Each row is a point on a landscape with many valleys, with its height.
A ball rolls from a point to the lowest of its 2 nearest points, and stops where none of them is lower. Distance is the straight distance between rows; heights are no part of it.
sos: [-12 -26   7 -19 -20  -4  17  17 -16  24 -26  14  15  11  12  11  22   2
 -16  35]  h=43.9
kobas: [  4  -5  26  37  -6   1 -20   9 -15 -12 -32 -53  35  13  -1  -3 -18 -42
  53  -7]  h=41.5
Sube: [ 11 -34  -8 -17  27 -24  28   7  13  -2  29  37   3 -16  -7   0  36  44
 -50 -27]  h=44.8
Mig: [-27 -10 -16   4  22  14  -1  15  17 -31  16 -20 -17 -58 -24  44   6 -29
   9 -19]  h=59.3
Zud: [-24 -10   9  -5  48 -10  25  22  -2 -14   7 -36  39 -54  18  17   0   7
  -9 -13]  h=27.1
silen: [  7  25 -13  -4 -21  10 -59   0  27   7 -16 -36   9   0 -25   2  -6  11
  31  11]  h=32.0
Nedu: [ -7   6   0  22 -30  25  20 -13  -4  20 -13 -43 -31  32  50  -9 -42 -86
  11 -33]  h=28.6
ful: [ -8  25 -15 -11 -16  20   1  -2  26  -9 -12 -52 -44  13  51  15 -32 -59
  10  -7]  h=23.0
gedem: [  7  37   9  -4  34  37 -39 -38  -7 -33  10  14 -13 -39 -24  -5   4 -11
 -18 -17]  h=17.4
Zapo: [  2  63   0 -10 -11  15 -41 -27  21   1 -43  23   1  13  32  -6 -10   2
 -30  12]  h=55.5
pul: [-51  24  15   0  -7 -22 -22 -17  -9 -16  -8  18  23 -12 -25  22 -19  33
  20  26]  h=44.9
dab: [-23 -16  17  15   5  22 -17  -4  -2 -15 -39 -31  35  11  15  22 -19 -36
  14 -30]  h=43.3
riv: [-24 -28   3  -8   4 -50  13  45  -3 -12  -2 -31  12   7  -8  17  15  19
  47  25]  h=34.1
kopi: [ -2 -48 -13  38  -9 -23  18  30   4 -16  -3  23   5   0 -53  13  23 -10
  31 -19]  h=39.0
raru: [ -6 -12 -11  28 -27  -3  20  24   9   4 -22  31 -23  16 -22  -8   8 -13
  21   6]  h=33.7
Gepog: [-36 -10   2  -5   1 -13  40  28  -8  17 -28   4  14   1  52  17 -23  -1
 -18  13]  h=39.4
mur: [ 11 -32 -36 -14  -3 -26  16  24  21 -29  51 -21 -32  -6 -31  30  12  24
  36  -2]  h=61.0
Rufi: [ 26  -6  23  49   0  24  26  -5 -21  -7 -11  20  -8  16   4 -23   5 -58
   3 -52]  h=35.2
zum: [ 16 -36  -8  -5  37  -4  46  14  -4 -24  61  -6 -33 -13   6  -6  13  -8
   8 -33]  h=31.2
tife: [ 10  23  24  33  -2  27 -29  -4 -22   0 -58  -9  55 -21 -14  -3  -5 -41
  -1 -12]  h=59.0
dodi: [-16   2   9   9  26 -12  12  40 -22  -7 -13   8  43 -44 -15  12  29  15
  -3   7]  h=31.5
koso: [ 26   9 -10 -19  34  37 -27 -48   0   2  42 -11 -29 -44  -4 -16  -6 -16
 -43 -19]  h=20.0
seto: [  8 -26  -6 -10 -12 -17   5   3 -26  39  16  19  31  -1 -47  -2  25  31
 -13  26]  h=37.6
rigok: [ 11 -25  27  44  -8   2  21  25 -25  -5 -29  -3   6  28  -3  -8   2 -49
  43 -19]  h=38.5
Zeza: [ -9  19   3 -25 -16   7 -60 -42  -4  -6 -12 -34   4  12 -11  -2 -23   3
  34  40]  h=28.8
bab: [ 47  17  -5 -16  12 -15   8 -11 -23 -17  33  22 -32  20 -22 -25  25  30
  22  27]  h=53.4
fileb: [-13   1 -16  -7  -3 -15 -10 -26  -1  26  36 -78  20  16   8   3 -52   8
  14 -17]  h=4.2
gel: [ -2  55   4  -7  19  10 -21 -15  39  -8 -14  17   7 -14  25 -22 -21  25
 -32 -29]  h=54.0
saku: [  2 -28 -39 -15  -7 -38  23   3   7  27  46  27   3 -24 -45   7  31  45
 -36   7]  h=41.2
Zeto: [  7  -1  -2 -30  41 -10  22   2 -11 -15  50 -15 -13 -16  19  -2  12  26
  -9   2]  h=37.3
Mam: [-13  11  20  16 -20   6  14 -30 -34  31 -19  67   5   2 -12 -26  -6  -7
 -28  19]  h=70.3
dut: [ 13  38   6  10 -24  20 -31   3   3  22 -60  11  28  -2   7 -11   4 -21
 -22  19]  h=57.3
bos: [ 15   1 -11 -28  19  36 -14 -11  39 -16   7  19 -28  -6  13   2  12  17
 -43 -22]  h=54.5
venu: [ 39 -16  11  26 -50  49 -22 -16  -7  20 -34   3   3  18   1  -5   3 -45
 -12 -16]  h=61.6
Fonos: [ 11   9  32 -21 -18   1  12 -22 -31  -1  -3  84 -33   7  12   2  41  14
 -43  18]  h=48.0
gisa: [-27  34   0 -22  12 -23 -25  10  15   2 -28 -13  44 -23  20  19  -9  44
 -10  20]  h=48.1
Suk: [-12 -17  19  20 -44  15 -12  -5 -31  24 -50  49  31  -3 -22   3  11 -19
 -13  36]  h=72.0
guzin: [ 34  31   7 -12  -2  22 -21   5 -14 -29 -10 -18 -26  13  10  -8  -6 -11
  32  25]  h=11.5
Lanum: [-26  37 -13 -27  15 -19 -21  -7  45 -20  16 -20  10  -8  21  15 -22  55
  -2  -2]  h=45.5
Metu: [  0   7 -15 -23   6   9 -13   8  33 -27  14  25 -33  -1  -5  16  10  29
   6   7]  h=52.0
Fena: [-11  -3  30 -27  -7  -2 -34 -13  -2 -36 -15  21   0  47  21  28   9  30
  19  31]  h=15.8
Kuge: [-25  14  36   0 -18 -25 -10   0  -9 -42 -21  32 -23  44  15   2  -5  14
  59  35]  h=18.9
Bam: [ -3 -19  21 -31  11  -5 -36 -15   3 -38 -16 -36  22  46  30  22 -13  29
  31  -6]  h=13.2
lavi: [  7  37  -9  13 -12  39  -9  -8  24  22 -25  -5 -22 -19   6 -21 -16 -49
 -17 -20]  h=28.7
keme: [ 37 -40 -30  27   2 -43  25  34  13 -17  -1  29 -27  23 -43  -9  50  -8
  18 -11]  h=43.0
rozik: [ 37  10   9   7  -3  12   6  26 -23   9 -21 -27  11  11  25 -22   8 -23
  13   5]  h=19.1
lus: [ 32  15  30  36 -17  33  11 -20 -24   7 -25 -15  -7  27  34 -22 -26 -79
  -3 -36]  h=32.3
lamu: [  3  -5  20 -35  -3 -27  -4  15 -25  -1   9 -26  20  12  -1   4  16  39
  47  52]  h=29.3
Mufe: [-19 -21 -26 -10 -13   2  43  -1  29  49  57 -14 -49 -31  11 -18 -23  -9
 -34  -7]  h=72.5
gib: [ 33   4  13  50 -59  17  -7  21  -3   8 -64  20 -16  14 -17 -17   2 -63
  25  23]  h=66.3
lidez: [-13  24 -21 -22  19 -36  15   3  24  -8  53  -8  -2 -19  13   4  -1  59
  -7  14]  h=42.0
roka: [ -1   2 -21  10  12 -25  27   1  14  36  45 -60  19 -10   3 -29 -25  14
   2 -33]  h=12.8
ziga: [ 21   1   3 -33  46   9  27   7 -40  -4  19  -1  -9 -40  21  -2  35  -7
 -37  10]  h=42.1
sazu: [ -5  -5  21 -23 -13 -11 -26 -31 -37  14  13 -26  18  36   6  -5 -11  29
  28  44]  h=25.4
lazur: [ 11  34 -17  23 -12  14 -15  21  22   7 -21 -15  -5 -30 -36 -11  -9 -42
  22  -4]  h=22.9
rato: [  5  -5  -6 -22  20  13 -24 -23   7 -13  19 -53   8  18  28   7 -22  18
   8 -16]  h=9.7
reli: [ -3 -37 -33   2  -3 -23  20  29  29   7  39 -36  -4  -3   7  23  -2  17
  -1 -11]  h=58.2
tudek: [-15  34 -20  -7  -9 -18  26  16  12  31  -4 -15   0  -3  41 -21 -20  15
 -21  14]  h=31.3
liraf: [ -3  -2 -47  21  -7 -52  48  54  27   8  29 -36  -7 -22  -5  -4  -3   5
  28 -14]  h=51.4
lag: [ 30  43   8  -2  39  -2 -33 -23  24 -26 -10 -18  37   8  24 -27  -8  45
  -6 -26]  h=52.6
zemuv: [ -3  11  12  22   9   1  -6  14  21  -2 -21 -24  27  16  44  -3 -31  -7
   1 -39]  h=45.4
belom: [ 29   1 -40 -14   6   6  37  26   4  -7  36  -7 -79   7  12 -21  13  -4
  11  22]  h=55.9
mivig: [  2  -9  25 -14  26  30  -5 -51 -28  -4  41  30 -19   6   7 -20 -12   6
 -52 -29]  h=66.8
nuvek: [-32  -7 -18 -10   1  15 -18 -27 -29  31   7 -73  11 -26  15  29 -28 -64
  -5   0]  h=34.0
Bepiv: [ 22 -25  17  29 -43  38 -19  -2 -14  -3 -41   1 -18  19 -22  16   8 -74
  28   6]  h=63.7
Tik: [ 31 -31  -3  -7  30  19   9 -19  -3   6  57 -11 -37 -10  -6 -15  12 -17
 -29 -42]  h=24.9
rela: [-38   2  14 -17 -21 -42   7  10  -6  25 -12  52  38 -13 -21  20  33  48
 -18  37]  h=49.5
kedal: [-12 -19   8  19  -1  22   5 -28 -15  27  12  41  -4   0 -17 -18  -2  -5
 -41 -20]  h=68.5
Tuse: [-20   5   4 -12   5   4 -13   3  22 -33 -11  62 -13 -22 -43  21  35  20
 -14  16]  h=49.6
Lezis: [ 11  12  25   1   9  -3  -8  -8  31 -19 -16   4  37  53  47 -10  -2  51
  -1 -23]  h=51.3
Vaba: [ 28  -4 -29 -30  -3 -32   7  27   6 -15  37   9 -45   5 -31   9  34  30
  26  45]  h=57.1
res: [ -7 -51   6  14  23 -48  55  50 -13 -12   1 -13  22  10   8   5  24  10
  20   4]  h=38.6
Tepuv: [-22  -5  13  12   2  -4  -2 -25  25  -2   6   7  16  53  16 -11 -36  46
   4 -34]  h=49.7
zoz: [ 15 -11 -16 -20  14 -13  63   3  -5  -3  38  33 -59  15  21 -20  12   1
 -23  -2]  h=62.0
Fugo: [ 61  -9  -4  -2 -17  35 -45 -24   4  -5  -1  35 -24  10 -45  -5  36  -4
  -9   6]  h=52.3
fab: [  0   9 -20   5 -27   9 -11   4  44   1  -8 -10 -33  29   9   0 -31   4
  25 -15]  h=55.3
dipil: [-28 -34 -19 -12  -9   8  16 -30 -13  38  58 -15 -30  -3  -2  -3 -29 -10
 -11  -3]  h=67.2
dutig: [  4  -3 -19  22   5 -46  54  42   5  -5   7  -1  -1  11   6 -19  15  23
  16  -6]  h=43.7
lenu: [-11  -9 -18  18  -2   3   2   5 -12  39  28 -65   9 -36 -16  12 -20 -49
   2 -30]  h=28.5
kope: [ 33 -26 -52   8   1  -9  32  18  24 -11  35  26 -61  -2 -24   0  29  -4
   8 -12]  h=48.4
Rebev: [-24  11  15 -11 -12 -14 -10 -12 -24   3  -5  81  10 -16 -43  20  31  31
 -45  29]  h=47.9
nebo: [ -7  19 -29 -20 -13  16  -5  -4  32  28   2  -9 -31 -13  32 -10 -22 -16
 -35   5]  h=35.1
lomu: [ -8   8  16  36   2   2 -20 -27  15  12 -12  13  45  17 -14 -26 -27  27
  -2 -48]  h=48.2
rup: [-46  -5  -2 -14  -3  -8   0 -17 -33  16  -4 -34  15 -20  17  14 -40 -24
  11  36]  h=38.8
Bafum: [-28  27   3  44 -12 -15  15  14   0   7 -34  17  13  13  -5 -20 -20 -14
  32   0]  h=27.7
mese: [ -3 -18 -20 -13  15  37  -1   1  36  -3  13 -11 -13 -33  -7  29   0 -19
 -27 -27]  h=56.9
Kefep: [ 11   7  -6  17  15   7   3  42  28  -6 -27   1  17 -33 -12   5  11 -12
  -3 -19]  h=28.3
Govuv: [ 41 -37  -3  -3   5  16 -20   1 -20  -4 -11  27   6  -6 -56  12  51  -8
  -1  20]  h=50.2
dem: [ 20  58 -19  -2 -20  29 -33 -14  18 -22 -24 -34 -39  24  33 -10 -35 -39
  37   5]  h=17.7
Nis: [-43  24   5  12   2   3 -37 -38   5   4 -19  -6  39   0 -16   0 -40   5
   2  -5]  h=46.6
sezu: [ 12  -9  25 -25  22   9  32 -18 -26  -8  32  41 -28  16  44 -18   9  21
 -36  -1]  h=65.0
defis: [  5 -20  18 -16 -13   9   3   5 -19   3 -33  63   6   8  -9  21  50  22
 -46  20]  h=46.3
mogo: [  6  17  15   7 -11 -17   2   5 -11  49 -13 -18  33  16  29 -28  -9   2
  -8  17]  h=23.1
Veren: [-17  25  -9 -13  -1 -11  -2  16  17  23 -20  28  18 -27 -14  13  15  32
 -35  18]  h=50.9
ribi: [ 39  -2   8 -28 -17  11   3  -9 -24 -15   9  48 -55  21   6  -3  41  11
  -7  38]  h=50.3
lod: [-17 -20   6  -3  18 -21   0   4 -20  18   8 -15  59 -20 -37  13  16  38
  -5   3]  h=34.9
vesal: [ 29 -13  46  30 -26  34 -31 -18 -15   3 -65  10  40  26   8   9  -3 -46
   2   3]  h=60.1
gobam: [-44 -29 -11   7  13   4  33   3 -14  -4  45  -9 -23 -31 -20  23 -12  -9
  -1  -3]  h=62.8
Linil: [-28 -13   1  11  18 -11  30  15  -8  27  30 -47  34 -31  11  -8 -22 -18
 -18 -17]  h=21.3
nebab: [ -7 -21  -5  12   0 -11  -1  17  46 -10  15 -22   9  48   1   6 -23  28
  30 -37]  h=51.9
Malom: [ 22 -22  -9   3  31  -9  11   4  -6  -9  19  29  -1 -35 -41   0  40   9
 -18  -8]  h=47.5
sog: [-14   6  39  25 -27 -23  10   2 -26  -8 -25  21  17  47   7 -26 -22   7
  52  25]  h=22.6
zugin: [-54   8  15 -18 -11  -3 -30 -29 -43   5 -22  14  25 -18   0  19 -17  -1
   1  45]  h=42.7
gafa: [  5  31  15 -13  38  22 -42 -12   4 -64 -23  16  15 -26 -14  19   3  14
  14  -5]  h=19.0

Where does a ball stop that starts at each point below?
mivig | fileb
lomu | fileb
raru | fileb
dipil | defis
reli | sazu
dab | guzin
Suk | guzin
